Each row is a point on a tangle of strands that fork, close into loops and nearly touch. The rows are in no order.
In the rows, 128 means zero.
Two points are linked if the straight distance between their rows is under 42.6.
J498: [130 179 125 125 153 104 129 145  89 150 136]
J819: [171  85 140 135 152 112  88  92 137 105 134]
J185: [148 146 133 168 194  98 159 191 117 142 116]
J591: [146 175 131 138 155  99 133 140  87 156 148]
J986: [162 107 157 157 135 116  99 105 135 139 130]
J572: [165 174 133 139 144 100 128 121  92 165 165]
J53: [125 111 118  72  67 133 103 111 142 123  93]
J622: [141  72 115 110 130 142  89  86 124  72 118]
J745: [148 148 152 159 132 112 124 124  98 150 138]
J968: [143  84 147 145 140 145  92 106 156 109 122]
J844: [112  68 114 114 125 172  88  99 151  76 112]
J128: [115 112 107 174 195 109 211 190 181 148 147]
J567: [120  75 115 105 113 160  88  99 149  83  98]
J994: [104  56 120 126 134 180  86 100 155  73 139]
J329: [139  84 114  81 105 128  94  99 137  94 103]
J999: [ 81 159 134 131 131 150 129 154 107 119  95]
J101: [144 118 161 180 135 143 128 125 127 136 133]
J556: [122 141 141 175 166 139 157 167 111 124 126]
J644: [124 127 134 108  84 131 102 106 133 132 100]
J166: [155 133 133 102  96 109 105 102 134 145 132]
J473: [117 120 142 134  92 147 105 113 139 131 100]
J477: [ 95 154 130 118  89 141 121 124 109 130  95]
J187: [150 161 133 119 107 108 122 108 110 158 144]
J358: [133 218  87  65 112 141 145 139 121 135 131]
J66: [ 95 130 127 105  65 151 111 117 131 127  82]
J34: [104 141 130 109  78 138 115 114 117 134  98]
J973: [153 154 135 171 188  95 151 172  92 145 134]
J848: [112 173 129 125 165 106 129 177 109 145 105]
J102: [176 100 143 128 147 100  90  93 136 123 137]
J826: [152  95 151 145 132 129  92 104 148 123 122]
J953: [134  64 111 120 127 159  96  74 120  56 128]
J832: [161  97 164 183 145 136 116 120 143 134 144]
J938: [124 140 150 174 145 139 139 147 107 131 125]
J780: [117 173 127 127 158 111 132 157  97 145 120]
J260: [126 223  85  66 130 135 139 152 124 141 127]
J950: [131 142 134 173 188 121 165 184 123 129 121]
J223: [150 126 145 129 109 112 104 105 127 144 125]
J774: [ 91  94 117  97  72 172  97 114 158 106  69]
J522: [ 71  90 114 154 179 108 211 187 172 140 160]
J841: [131 159 135 124 107 115 119 117 105 149 127]
J171: [174 107 151 140 135 100  97  98 134 140 135]
J354: [179 183 124 128 132 103 128 109 104 167 171]
J186: [157 156 140 170 176  93 144 152  86 149 146]
J585: [167 158 131 113 110 105 119 103 121 161 153]
J17: [147  81 114  91 121 123  93  90 129  80 113]
J482: [ 43  78 132 147 156 116 210 175 144 122 165]
J783: [ 73  81 139 168 155 125 206 163 140 128 187]
J333: [150 159 144 158 157 102 131 138  86 151 141]
J77: [107 131 147 153 104 158 119 128 127 128 108]
J289: [128 132 154 175 130 147 130 133 117 131 127]
J864: [114 103 117  75  67 143  98 110 144 114  77]
J265: [155 180 104  76  70 137 133 118 128 144 139]
J293: [144 136 155 150 117 118 111 113 117 144 126]
J937: [143  73 136 139 149 146  86  97 149  94 128]
J312: [177  93 163 171 155 118  97 109 141 132 141]
J263: [ 96 115 127 113  71 160 105 112 144 121  77]
J209: [100 102 118 171 186 119 211 178 151 128 175]
J299: [116 172 130 117 114 117 124 128  99 146 125]
J175: [159  75 133 135 156 128  86  85 131  84 135]
J283: [ 97 147 143 148 115 154 127 136 110 123 103]
J157: [114 106 108 179 200 108 210 183 170 138 163]
J111: [137 125 120  82  74 123 106 111 139 134 110]
J651: [141 210  90  70  84 148 145 132 119 135 134]
J668: [104  93 112  80  69 161  98 111 152 104  67]
J912: [127  82 112  82  99 143  93 102 140  88  89]
J150: [187 179 121 115 117 111 129 105 120 163 172]
J811: [158 149 120  90  86 117 113 107 133 147 138]
J761: [ 89 102 107 164 180 105 214 189 190 155 152]
J547: [110 191 112  95 121 118 126 138 102 144 125]
J326: [156 194  95  68  69 152 142 127 125 136 135]
J484: [119  57 113 128 136 177  90  80 133  57 141]
J78: [ 92  94 128 172 171 128 206 171 140 125 180]
J360: [162 168 113  87  80 124 124 109 130 151 145]
J239: [ 91 170 128 116 115 135 127 141 101 128  98]
J310: [ 62  88 121 148 173 116 210 181 160 129 161]
J179: [ 52  73 139 158 148 117 210 163 139 122 176]
J532: [109 206 102  77 133 121 128 151 113 147 120]

How many points has the smallest loop of links through each point below? Write - if it is on no loop.
J482 -> 10
J994 -> 9
J102 -> 8
J668 -> 9
J999 -> 8

Name the points in between on the shortest way along the links from the first point to the second, in order.
J912; J622 -> J329 J17
J651; J841 -> J358 J260 J532 J547 J299
J360; J293 -> J811 J166 J223
J354; J841 -> J150 J585 J187
